Each row is a point on a tangle of strands that fork, close into loops and nearly touch. The rows are in no order.
Two points are linked if the straight distance between their rows is under 107.
bev: [  7  12 -13 -14  28 -16  26 -15  16 -25   9  16  -1   2   6  16 -31  -2
   6 -11 -16  15   1   7 -28   7 -17  -1  14  -9  -5  -7  17  -6  64   1
  16   8]
bes: [ 20  -2  11  13  18   8  10   3  -9  23  40 -11 -19   2  20  -6   1  19
  17  21   0 -14 -18 -25 -31  -4  23  36  30 -38  -8  -9  -4 -15  22 -24
  24 -14]
suzu: [-24 -31 -51  11   1  28   5 -14  13 -36  26   8  -5 -14  -7   0   3  18
  -7  15 -51 -19   9  20  35  21  -5   0 -17   2  25  10  29 -43  -7 -21
 -10   9]
Kuv: [-21  -6 -14 -10 -17  -9  -4  21 -14  13  17  15  22 -42 -25 -12 -16  16
 -33  -2  16  -2  22  23 -16   3  -9 -24  -2  42  27 -10 -31  -8 -10 -17
  27   7]
rebo: [-16  -1  25   0  -5 -16 -15  -2  32   1   6   5  -5 -17   0  22 -10 -16
   9   2  -5   9  -8  15  18   3  -2 -15   0 -32  12  -6   7  14   3  24
 -17  30]
Zuk: [  4  22 -21 -12  -9  26  23 -15  23 -26   2  29  10  22  -6   9   7  -4
  27  -3  14  -7  13 -26   6  15 -24  40  11   2 -24  -5  26 -30 -16 -16
   6  22]
ginog: [  1  27 -25 -24   6   0 -25 -37  21 -26  16  15   0 -13 -25  29   5   8
  19  -4   5  35  25  25  11  -9  43  -6   4 -18   6   6   5  -4 -16   4
  20  54]
vover: [  4  16  -6  -5   4 -13  -6 -28 -14  -5 -44  -7  53  12 -28  -8   7 -38
 -15 -27  31  15   3  20  10  10 -26  15 -32  18  20  22  31   5 -10  40
  -8  -4]
Luku: [ 33  13  -9  13   2   1  22  14 -36   7  44  -9 -15 -24  16   4  -5   1
  18  15  20  -9 -21 -27 -38  -7 -13  64  25  -5 -21  11 -10  -7  16  -5
  10 -23]
Mil: [-11  37  44  -1 -21   3   8 -12 -37  59  -2  43  10  -8   5  40  -4  -1
   2 -19   7  29   0 -17 -20  19  11 -14  -6 -12   0   8  -5   0 -14  17
  19 -25]
daro: [-15 -29  24  12  -4  10  11   3   8  20  12 -10 -11  -7 -15 -13  -5   0
  -6  20   3 -10 -10 -23  15  -3 -24  37   6  -3  62 -32  38  -9  -2   0
 -34  18]
zubol: [-11 -41   1  16  -8  15   1   3 -29   2  -8 -21  -7 -21 -21 -32   0   2
 -31  15   0 -27  14  37   3  -1   0   7 -13  24  56  26   0  -9 -22 -21
  -4  -6]
Birab: [ 16 -10  25   8  10  27   7  -2  31   6  -2 -21 -19  24  17 -15 -35  26
   8  -7 -12  -9 -47 -61  -1  27 -24   1 -21  11  22 -36  -1  -5  24   6
 -29  -7]
zaguk: [  4  -3   2   3 -14 -39 -41  17   8  13 -35 -34  54  -2  -8 -15  31 -15
 -25 -10  14  -2   9  29  32 -24  -4 -22 -25  25  -2   6 -10  29 -30  25
  -8 -12]
mesu: [ 34  28 -14 -24  -9  30 -15 -43 -13  -8   3  10 -10 -23 -24  15  12   2
  21  -3  21  33  39  21   2 -10  60  12  -4  -9  -2  11 -12  -1 -38  -9
  37  14]
puzu: [ -4 -28 -47  17  -6  42   2   8  13 -29  33   7   6 -20 -16 -28   1  19
  -1  31 -20  -7   0  -1  12   8   4   6 -19  28  14   7   5 -31  -4  -8
  -7   8]
mul: [ 18  -7  -3 -11 -28  20   3  -5  19 -16 -30 -29 -12   1 -10   8  -3  -9
  -5  -2 -13 -26  48  19   2  15  10 -11 -18  -3   1  25  -1  -2 -27 -29
   5  16]
dasut: [-31 -19 -37   7  -8  11   0 -27 -21 -17   1  23 -17   4   5  22  10  -1
  -4   8 -77 -26   4  17  29  31 -11 -12 -13 -24   5  28  19 -37  -3 -15
 -11 -18]
rit: [  0 -18 -18   3 -10  17   6   7 -40   9 -10  -8  11 -22 -37 -19   0   3
 -27  -2   4 -12  29  34 -35   5  15 -16   4  32  26  15 -10 -14  -3 -28
  32  -8]
sasis: [ 37  56  13 -21  -3  10  11   3 -11  -5 -32 -14  -5  17  22  10 -19   9
  -3 -44  39  22  10 -27 -17   9 -12  -4   0  26 -23  19 -32  15 -21 -24
   7 -28]
duko: [ -4 -16 -14 -10 -41  31  14 -11  13  -2 -15 -16 -19 -25  -2  21 -33  14
 -15  10 -35 -34  43 -12   6  29  -4 -26 -37  17  25  -1  -6 -25 -21 -38
  -3  -1]
pib: [ 50  -5 -16   2  23  24 -14  -6  -6  -4  -8 -38   4  15  -1 -56  -1  -2
   8   3  36 -25 -19  -6   5 -11  23  35  10  -7 -27  26   2 -10 -25  -9
   8 -26]
lav: [  3 -11 -29  -1 -20   4 -23   9   7   3   8 -19   3   2  11 -13  19   7
   9   8 -19 -31  30   7  17 -16  34  -7  27 -32 -53  16 -19 -19 -36 -37
  10  -5]
zino: [  2  35 -17 -21 -42  15  -9 -20  21 -15 -12  18  27  10  -3   7   4   3
  16 -18  18 -16  30 -22  38   8 -20  17 -14  -2 -20  13   7 -17 -51  -6
   7   3]
Bufez: [ 39  -1  20   0  -7   1   8  18  27 -25 -14 -28 -12   5   6 -23 -22 -28
   2   5  32  -4  -8  11 -22   9   5   0 -16  14  -4  14 -14  19   5  17
 -16  14]
Pobof: [ -7  -7  38  25  -7  22  -5  19 -11  42 -21  -1  -4  50  27 -18   5  24
  -8  -5   3 -22  -4 -36   1  -1 -14 -10   0 -10 -25  -9 -24 -10 -15 -19
 -11 -34]
mevif: [-28  -9   9   4 -19  -6  12   7  -6  16  42  46  -5 -32 -22  -4  -5   4
  13  33   4   7  -3 -24  -8 -25   0  27  29  12  11 -30  11   5   3  18
  -2  29]
Zuki: [-25 -16 -12   8   2 -47 -44   6 -10  19 -18 -24  57   0  -3  11  47 -17
 -16  -5 -28 -23   9  35  37 -18   5 -13 -14 -10 -16  10   6  11 -28  13
 -12 -21]
lil: [ 36  11  40  -4   4  22   2  18  36 -10   5 -26 -27   7  20 -12 -40   0
  14  -5  21   5 -40 -31  -1  14  -5  -6 -19  11  10   6   4  16  28  27
  -7  -8]
Tak: [ 20   7  32  -5 -25  -9  28  12 -23  22 -23  15 -25 -19 -12  24 -17 -49
  -4  29   0  -7  -4  11 -50   9  11  19  -4  -4   4  14  24  20  21  31
   6   0]
gab: [-34 -24  -1  12  21  -1  23 -16 -31 -14  -9  29  -9   9 -31   5   9  -9
 -26   0 -19  20   4  42   0 -23   1   2  10  10  31   6  34  -1  32  17
 -19  13]
lefe: [-12 -11  26  -4  -5 -41   3  21  -5  31 -16   3  17 -14   0 -12 -28 -20
 -25  -7  20 -12 -15  20 -15   9 -45  -4 -13  17  37  -2   9  22  23  28
   0  -4]
Bovo: [ -7  30  28 -14   6 -26   3   0   8  35   0  20  -5  11  35  30 -13   7
   5 -21  13  19   3 -21 -18  14 -33   5  26 -24  -5 -30   1  11  13  -2
   9  15]
regog: [ -4  36  33   7  -6  -3  20  -3 -32  62   7  40  -3   2  25  42   7  12
   6 -11  19  31   7 -26 -36   1   6  14  28 -24 -10 -12  -8   6  -7 -16
  20 -15]
Nitom: [  4   1   5 -10  23 -30 -16 -28  -7   6 -32 -19  38  15 -27  13  12 -34
 -14 -18  12  34  -6  30  -8 -17  -2  11  -7   0  35   2  28  16  23  34
   9  -7]
rofup: [  3  31  -4 -16 -49  11  -8 -37  -2  19  -6  36  14  -7 -10  23  13 -22
  32   6   9  -9  23  -5  20   7   3  30  -4 -27 -18  13  10 -10 -56  13
  14  22]
voror: [-12 -41  30   7   5  -9  15  26   4  15   2 -14  -9  -9  -1 -13 -31   0
 -20  11   9 -17 -18   1 -11  -4 -35   9  -4  20  43 -33  19  13  32  14
 -26  13]
mos: [ -2 -22  18   7  13 -11 -10  13   4   8 -35 -41  -6  24  25  -7  -8   2
 -24 -25 -12  -5 -11  11  13  -1 -21 -27 -16  -2  12   7 -21  15  14 -10
  -9 -19]
nufo: [-17 -12 -22  -2   5  21  33  -9 -22 -36 -22  43  -6  15 -47  -5  23 -22
  -4  12  -2  18  21  35 -16  -3   1   5   2  25  -1  16  35 -19  -3  10
 -12  10]
Nifik: [  8   5 -38  -4  27   6  23 -17 -35 -46 -16  31  -3   0 -33   0  31 -17
  -1   4  14  37  26  37 -44 -21  32  -3   0  21 -32  -1  11   4   7  -4
   8   3]
fev: [ -1 -22 -40  16   6  34  35   8  16 -15  21   8   2 -45 -23 -25 -13  18
  -8  42 -25  -8 -11 -28 -20  12   4   7 -26  32  42 -28  15 -23  24  -1
 -17   5]
Bavu: [ -2 -34  -4  12 -14  -1 -26 -14 -27 -14 -12 -25  13 -32 -20 -18  16 -15
 -19  10  -3 -20  -9  41  14   1  18  -1 -41   5  52  40   4   9 -12  37
   9 -11]
kugi: [-28   0  26   7 -20 -19  -7 -26 -19  48 -33  12  -6   3  -2  42  20 -38
   9   8 -32  -9   8  19  13  17   5   2  -5 -42  11  21  28   2 -21  15
 -20  -4]
Lizes: [-31 -25  -7   9  13 -38   7  39 -29   8  12  29   6  -8   1 -11   5  -2
  -8  14 -29 -13 -35  23 -18  -5 -15 -16  -1   4  -5  -5  -1  -2  31  29
   5 -13]
gek: [ -1   2   5   9 -21   5  37   3 -14  43  -4  19 -11  -4  -7   1  -2 -10
   6  27  -9 -28 -18 -60 -36  18 -28  41  15   9   0 -36  16  -4  25 -12
  -6  -4]
bagap: [ 20  21   7   3 -23   3  12  -6 -38  10  30  23 -13 -26   2   4   8 -16
  18  26  31  11 -17 -21 -21 -12   5  37   3   5 -11  22  -9   7 -14  16
  16  -7]
Zato: [-46  -8  -5 -14  30 -58   0  38 -26  39 -14  38  26   5  20   3   7  -1
  -9   0 -12 -11  -7  12 -21   2 -37   0  22  -8 -29 -17  15  12  37   5
  -2  -4]
rura: [ -7 -48 -13  -4  49 -11   2  -5  18 -14  -9 -36 -25   4  14  -3  -6  19
 -15 -24 -38  -1  10  46  13 -12  14 -17  17 -21  40   2   0   5  33 -39
   5   9]
Zigot: [ 22   9 -36  -3  30  18 -19 -27 -17 -13  25 -16  22   4   1 -37  10  16
  19  -5  18 -21 -16   2  17  -2  28  22  20 -26 -21  23  -6 -30 -20  -7
  33 -25]
dodet: [ 22   0  -1 -16 -23  -5 -24 -28  21  12 -21 -44   9 -21  -3  15   7 -23
   9   9 -11 -21  29  35   6  16  32   1 -14 -25  -2  15  -4   8 -33 -10
  16  13]
kuzik: [  8  21  39 -17  33 -16   7   6  31   1 -26  -3 -15  48  29  26  -6   9
   9 -32  14  35  -7 -13  -9  -7 -13 -11  22 -17 -12 -26  -6  21  39  -6
  -3  11]
vosa: [  7  25  13   7  10 -28 -14  14   9 -10  26   6 -22  -5  50  32 -14  -9
  24  -2 -12  19 -36 -12   1   2   4 -34 -14 -22 -28   1 -37  11  28  32
   6 -12]
tegez: [-24  -4  16  14   5  19 -20   9   4  13  23  15   2  21  16 -23  -2  34
   8  -4   1  -5 -14 -33  21  -9 -15  -2  16 -12  -2 -19 -15 -19 -14  -6
   1  -6]
fipu: [ -1 -20 -22  18 -16 -17 -38   8  -8  12  -7 -37  39  -5  12 -23  44  -5
 -11  15 -15 -39   7  27  26 -21  29 -15   2 -23 -36  18 -19  -7 -38  -2
  -1 -30]
kebef: [-14  21 -20  -9   4 -22   9  18 -22   4 -24  13  21   5   1   7  40 -31
   0 -15  -2   7  16   8 -15   7  -4   2  21   7 -53   5   7  11 -11  -6
  -3  -8]
legot: [ -4  -3  35  18  51 -26 -11 -18   1  33  -2 -19   6  17   9  40  33   1
   1   1 -13  40   8  31 -13 -37  60 -16  15 -42  -4  -7 -25  19  20   5
  11   2]
mogu: [  0   4  -9  -1 -12   7  18   3   7  19 -16   7  -6  14  16  -3 -14   0
   3   9 -12 -26 -25 -70 -12  45 -47  15  -9  15  -4 -52   5  -5  21   5
 -25  -6]
tazab: [-23 -17   6   7  -5   3  -7 -41  -8 -31  -1   9 -11   2   6  -3  -1 -19
 -20  -9 -16   2  -4  20  38  10 -13  16 -28  -3  70  21  28   7  -7   2
 -22  -9]
feful: [  6   5  24  -7 -20   5  18 -33 -23  18 -57   1 -22  16  -8  40   5 -44
   5  -7 -36  -3   8  12 -16  29  -2  -8 -19 -11  -3  31  22  -1  -1  -4
  -7 -13]
Giru: [ 30  -8   3   6   3  19  20  -9 -31 -14  -8   3 -29  -9 -29  -7  18 -25
   4  22   3  16  18  29 -46 -16  45  10   6   1 -21  20   5   9  14  -1
   5  -2]
Mufu: [  8  19   9   1  18 -52 -22  20 -13  17   8 -17  31 -24  19  -2   5 -11
 -11  -8  37   7 -18  11  -7 -18   8 -10  -2   5   0  -3 -43  32   6  21
  25 -12]
Ridib: [-33 -28   8  13  -5  26  -5  -3  29   3  10 -28 -22 -23 -12  -3 -25  24
  -6   1  -7 -16  -4 -58  40   3 -11  16 -11   4  62 -40   9  -5 -23 -12
 -39  16]
Vuna: [ 11 -12 -43 -14  28 -36   5 -13  23 -14 -27  -8   9   8   8  22 -24 -20
   3 -27 -48  24  -4  26 -15   9  -5 -16  -5 -14   8   6   2 -10  54  -2
  30   7]
ruzi: [-17 -11  33  24   8 -26 -29  16   1  20  43  10  17 -14  -3 -24   5   7
  -7  17  41  15 -24  15  13 -40  10   7  25 -22  20  -3  -7  11  -3  32
   3  13]
vut: [  4   0  33  17   2 -13   0 -16 -11  14  24  -1 -15 -21  -7  30  11  -4
   1  16  -8  26  -5  33 -21 -25  61 -20  13 -45  15   0  -4  22  20  25
  22   9]
gezil: [-21  -6  36  37  32 -21 -16  -3 -10   9   9   5   2  23  -5   0  28   0
 -11  12  17  23 -23  20   6 -43  17   3  17 -34  10   2  23   7  10  42
 -16   9]
lanak: [ 20   6  28  12   7 -14   3  11   6  25  23 -18 -17 -18  19  14 -11  -1
   9  15  16   2  -6   9 -31  -5  38   3  22 -39  -3  -6 -22  17  21 -12
  28  -3]
gosog: [-10 -11  50   8   1  14  -6  17  -2  38 -42 -23 -11  45  40   2 -17  13
 -23 -19   2 -20   1 -22  11   6 -26 -40 -25 -10   2  -9 -24   9 -12 -12
 -28 -32]
Baked: [ -8 -15   1  -3  -1 -22 -38  -2  30  10   5 -30   1 -21   5  12   2 -10
  11   9 -27  -5  14  26  32   5  22 -15   3 -38  22   4  -6   9 -14  -4
  -1  25]
bod: [-20 -21   7  -4  -8  21 -17   0  25 -22   5 -22 -10   5   8 -13 -24  35
 -16 -17 -15 -23  -6 -31  59   9 -25 -17 -29  11  45 -22   3   0 -36 -13
 -41  -2]
boto: [-11 -23  -5  26 -19  42  -3 -18  -8  -7  -3  10 -19  23   9  -2  13   7
  16  22 -58 -38  -6  -5  25  13  -3  10   1 -28 -20  18  13 -35 -16  -8
 -21 -18]
vitom: [  3 -15  15  -1  -3 -29   1  16  -6  25 -53 -25  11  10   7   0  -2 -34
 -23  -3   0 -17   4  27 -13  11 -32  -3  -7  -2   8  10   9  15  16  -6
  -9  -8]
rure: [-29  22  25 -15 -21 -13   8   5 -30  28   6  46 -14 -12  -9  38 -23  -6
   8   2 -19  13 -11 -22 -16  28 -12 -23 -10  17   1 -15 -17  -1   9   6
   7  -6]
vinel: [ -7  12 -33  -6 -22 -23  -4  19 -21 -19 -21  17  36  10   1 -15  32 -18
 -14 -21   6   5   5  15  14  18 -28 -24 -12  32 -54  18   5   5 -10  13
  -2 -18]
sem: [ 15   9  13   6  45  -6 -10 -12  -9   5 -11 -24   7  23   4   1  38   2
   4   0  29  21   8  24 -13 -33  41  -2  22 -16 -27  -2 -15   9   0 -10
   4  -2]
bedib: [ 31  -1   3  -7   9  29  13 -11   9  37  51 -18  -6 -17   8 -17 -11  23
  26  18  11 -14  -8 -41  -2 -16  22  34  28 -13   8  -4 -12  -8  -3 -38
  36   2]
fike: [  9 -11  -7  -1  29  31 -10 -36  11  -8  24 -27 -11 -12  -6  -8 -23  36
  -7  -6 -13  -1   2  12  18  10  27  -7   0  -3  52  21   8 -27   5 -17
  28  -3]
rize: [ 13  25  20 -11  -6  -2  21   4 -13 -10 -38   1   4   5 -28  -5   6  -7
 -11 -20  54  35  33  20 -36 -25  12   5   5  32 -13  -4 -26  33 -21 -14
   3   9]
kimo: [  7  13   1  13   2  -1 -12 -10  -1  -5 -35 -21  14  36  17  10  28 -24
   6  -6 -32   1   1   7   1  -1  21 -30 -23 -18 -53  28 -17   6  -9   9
  -4 -29]
rige: [  4 -10  23  16 -26  -2  15  23 -18  -5  -6  17 -30  -9  -7   3  11 -39
  15  35 -17  -5 -11  18 -37  -9  30 -12  -3   2 -13  19   4  17  18  21
 -15   2]
lurom: [ 28  32 -13  -4  18   2  13  27 -14 -13 -12 -13  15  18  29 -20  -8  27
 -17 -40  32  17  -2 -14 -18   9 -30   1   1  37 -36   8 -22   8   0 -24
   8 -25]
rin: [-17  -3  15  26  15  16 -17  -4 -10   1  55  21 -10   9  12  -3  -7  39
  12   7 -10   7 -37 -26   7  -5   4  -9  10 -14  23 -22   2 -23  21  16
  16  -6]
lona: [ 11 -18 -53  11 -19  28   8  17   0 -21  34  12   4  -1   2 -35  -1  32
  -5  17 -21 -26 -14 -19   7  11   2  -7 -14  30 -37   8 -19 -29  -1 -26
   6  -9]
fovav: [ -5   5 -12 -15   7 -13 -10  11  26  -8 -11  -5  11  21  21  -3 -25  23
 -21 -36 -14   7  -7  -6  23  25 -43 -42 -17  10  10  -9 -13  -3  23  -6
  11  -7]
muf: [-43 -21  -2   7  -5 -12 -10   3 -20  21  35  30   7 -36 -31  -1 -19  13
 -10  22  -5  -4   6  12   2  -4 -19  -4  16  13  35 -21   7 -15   5  -1
   3  15]
Pum: [ 16  20  29  -9 -31 -10  -3  20  -3  18  -6  -2   6 -16  -5 -10   7  -8
  -6  -3  58  11  21   3  -7 -28   6   6   7  18  -7  10 -44  32 -47  -1
   5  22]
mivov: [ -2 -23  20  31  29  14   4  -5 -14 -27   3   1 -12  31 -11 -16   8   7
 -10   1   1  26 -21  19  -3 -29   2   5  13  -4   9   5  21  -4  36  29
 -24   4]
Piv: [-11  11  16 -19   4   0  18  13  52 -29 -20   3 -36  26  12  38  -5   9
  30 -17 -14  16   6  -1  -4   6  -6 -26  21 -15 -20 -22 -12  19  16 -12
  -7  40]
vinu: [  3  14  -4 -20  -6   6   6   9  57 -34  -3   2 -18  11   5  28 -19  20
   7 -20  -5  13   9  -5  14  27 -11 -47 -15  20  -8 -14  -8   1   4 -17
   0  17]
Nuna: [-16  -7  19   5   1  -5 -33 -46 -11 -13  -5  -6  10 -18  -6   4   7 -20
 -19  -1   8  12   1  32  41  -9   7  19 -31   0  73  28  26  16 -14  43
 -10  14]
fikep: [  7 -25 -27 -16  25 -11   9  -9  44 -36 -17 -32 -15  -2   3  15 -25   4
  -4 -28 -46  16  12  36   7   3   4 -30 -18   0  25   8   1   1  37 -16
  12  20]
zan: [-16 -25 -29  12  -9  10  33  36 -23   8  22  28 -10 -35 -24 -17  -9  -1
  -6  46 -23 -28 -10 -24 -43   6  -5   3  -9  49  10 -20  -5 -11  13  -4
  -6  -3]
Mozad: [-32 -18   0  -5 -19  14  -4   4 -15  21 -11 -20 -20  -6   7  22 -28  28
 -18   6 -49 -28  21 -31   6  33 -19 -44 -15  12  12 -34 -25 -16 -10 -39
  -6 -19]
fakuf: [-14  -7 -12   6 -11 -26  20  44 -32   1  30  29  -6 -41 -11 -21  -9 -12
   5  41  -1 -22 -29   5 -29  -2 -20  13  -2  37 -11   2 -14   0  22  17
  -4 -13]
teb: [ 21  24 -21 -31 -16   2   1  14  49 -43 -29 -28 -15  34  19  12   6  17
   2 -27   5  -2  18  -1  27   8  11 -32   2  10 -45   9 -12  12 -13 -18
  -2   5]
siso: [ 16   8 -30  -9  16  18 -20 -22  15   2  43 -16   7 -14  -4 -21 -23  31
  15   3  -6 -18   6 -18  18   9  21   8  23 -16   6   5 -12 -31  -7 -23
  40  -6]
Gesim: [ -7   9 -22   3 -15 -13 -10   1  -9 -13 -16  18  40   2 -21 -17   0 -15
 -12 -10   6  -6  -1  13  15  17 -36  -5 -20  26  -2  14  22  -6  -8  22
   3   6]
Vofa: [ 22  21  -5 -16   9  16  18 -10 -29   0  -4   1   5   4 -37 -19   3   2
  -2 -23  64  31  29   1 -25 -23   2  29  25  20  -7  -2  -6   0 -30 -37
  21   9]
Lan: [ 43  26  26   1 -36  14  12  -7 -27  25 -11  11 -14 -14   6   8  -7 -46
  11  22  22  -8 -14 -14 -30  20   7  41 -14  -5 -10  25  11  12 -12  23
   5 -17]
Muka: [ 25  -6 -36 -12 -31  26   2  22   4  -4  22 -18   5   5  23 -45   0  28
  -7  -3   7 -43   4 -35  17  -6  -3  -4  -6  20 -52  23 -26 -19 -21 -33
  10 -41]
ton: [  6  21  16  18  -5 -11  -6  -2   8 -13 -16  17  -7  29  34  11  -1 -19
  18 -11 -15  12 -26 -11   1  14  -7 -24 -16 -17 -37  15 -13  14  16  29
 -10 -21]
mapa: [  3  20 -10  -2  24 -16 -18   5  10 -19  22   3   4  11   5 -11  41   5
  22   2  30  21  -1   3   8 -30  15  12  38 -14 -43  -1 -17   6 -16  -3
  -2  19]
zem: [ -3  10   3   7 -21  29  29 -13  -9  23   1  39   0  21 -12  -1  15  -9
  25  20   0  -9   0 -58 -14   6 -19  45  23   2 -15 -14  22 -25  -4 -14
  -4  -3]
bok: [-18  -2  13 -15  15  -3 -21   7  50 -20  41   9  -1 -21   0  16 -30  11
  16 -14   7  22 -13  -5  27   1  -5 -16   2 -12  38 -24  22   1  19  28
  -8  39]
Ruled: [  7  27  -7 -14  30 -31  11  16  22 -40  23  20  -2   6  37   9 -22  10
  13  -7   9  23 -27 -22  -2   0 -41  10   4  11 -24 -16   3  10  52  19
  -7  13]
Tuk: [ 18  27 -59 -26 -14  14   3   9   8 -26  16   1  13  24  22 -30   5  49
 -19 -32  13 -12  22 -24  29   1  -8 -13  -3  31 -58  14   0 -25 -24 -29
   5 -36]
Pimu: [ 11  18 -21 -17   3   4   4 -17 -19   7   4   3  12 -22 -22  -1  17   5
   9 -12  30  14  41   8 -13  -7  32  12  28  -2 -21   8 -23  -2 -32 -38
  36   6]
tared: [-26 -19  16  27  -2   8  -1  14  -3   6  53  32 -20 -22 -10  -7   3  22
  19  34 -15   2 -29 -45 -11 -28   7   5  20   0  10 -36   0  -3  26  27
 -14   2]
Nif: [-15  -4   9 -12   7   8  -3  24  62 -24  36   4 -13 -35  -4  15 -41  28
  19   4   5   6   1 -29   6  -3   9 -16  -8   4  22 -54   2  13   9   5
 -16  46]
sasa: [ 30  25 -17 -17  30  -7  17  30  14 -20  15  -5  -3  17  32  -9 -11  31
  -5 -14  23   1 -20 -34 -14   5 -47  20   7  35 -30 -13 -22   9  15 -15
 -10   3]
mapi: [ 50   3  15   1  23   7   3  12   7   0 -15 -44  -4  20  17 -40  -4 -22
   3   4  49 -11 -20   2 -24   4  12  28   7  -4 -22  15  -2  13  -3   5
  -3 -15]
Los: [-13  14  -2   0 -21 -12 -27 -23 -14  27  -5  21   7 -14 -13  28  34 -34
  27  24 -18 -13  13  21  24   3  18  16   7 -43 -17  25  24  -5 -42  20
  -5  15]
nuba: [ 31 -25 -15   6 -20  57  10  -1  12 -45 -10  -7 -18  17 -15 -29  12 -28
  23  30   5 -21   3  -1  -2   3  10  30 -18  11 -29  16  19 -13 -24  -1
 -22  11]
Bapu: [  1   2 -25 -18   1 -10  -1 -10  17 -29 -45 -27  10  39   5  21  32   1
  -6 -29 -21   6  32  23  15  -3  17 -34   2  -7 -54  10  -5   2  -3 -28
  -1  -4]
Kolom: [ 18  19 -58 -15 -31  -6   6   4  -6 -42 -19   1  36  24   3 -30  18  14
 -30 -37  14   5  17  14  12  19 -10 -23 -25  45 -60  16   5  -9 -20   0
  -1 -34]
zomu: [-27 -24  -2  -4 -10  28  -5  15  63 -12  27  -9 -23 -18 -16  17 -13  21
  31   3 -14  -7  -4 -57  35   6   9   3 -10 -11  37 -46  17  -8 -14  -8
 -38  42]
Vifu: [ 10   9   2 -12  -9 -42 -27  30  15   8  -7 -29  36 -26   2 -18   5 -13
 -20  -5  44  -5   6  16  12  -9  -7 -15  -6  22  -5   3 -23  38 -22  15
   3  10]
metiz: [-30   6   0  -8 -16  14   3  -1 -22  12   7  12 -25  -4   1  29 -38  13
   7   8 -38  -4  -1 -38  -7  41 -12 -44 -21  15  13 -39 -26 -10  11  -1
   9 -18]
Povur: [-23 -17  11   9  -3  17 -10 -14  12 -26   4  11 -13  11   6   1 -18  18
  -9 -14 -17  11 -26  -5  53  10 -37 -16 -29   5  50  -6  11   4   0  15
 -40  -2]
Zofit: [-19  10 -11   3  36 -45   4  20 -32  26 -20  18  40   5  -3 -11  40 -25
 -14  -8  23  11  -7  21 -22  -8 -13  23  26   5 -26  -4  21  15  18  14
   1 -14]
nuvo: [  7 -23  27  20 -28  50  13 -10  11  -4 -12  -6 -22  24  -1 -15  16 -14
  26  24 -13 -31   4 -13  13 -10   9  25   9 -26 -14  16  15 -16 -32 -13
 -34   6]
ludoz: [ -2 -33  10  12  45  20   8 -19  -4 -18   9 -30 -38   7  -9   0 -14  34
 -21 -15 -17  12  -3  26   3 -15  24 -11   7  -3  60  13   4  -7  32 -26
   8 -12]
vaku: [ -4   5  -8  -2  48 -46  -4 -11  -3   3 -20  -1  46  23  -4  -4  15 -19
 -18 -19  10  27 -14  28  -9 -28 -22  19  24  -7  10 -12  28   7  44  32
   4   7]
mit: [  3  17  24 -11 -27   5  24   9  11  16  38  28 -18 -27  -7  12 -18   8
   8  16  35  24  12 -36 -16 -31  -2  30  22  23  15 -37  -8  21   3   3
   2  27]
defo: [ -7  39 -12  -9  36 -16 -25 -24  24 -25  32  12  18   2 -11   6  19  12
  18 -14  19  33   5  20  28 -19  22  -7  32 -18 -10  -8  -6   0  -2  15
  10  37]

A piece is two or more points that can be reached from each other along the links. Count, over all rows, the pieces, the separate loops (a circle has one, a figure eight two, a Y none), the forks (points with three links) and the tips (points with one).
pieces -> 3
loops -> 4
forks -> 10
tips -> 8

How many points has the smallest loop of links through each point below? Write 0 if it is on no loop.
Zato -> 13
mos -> 21
rebo -> 24
Gesim -> 7
Giru -> 0
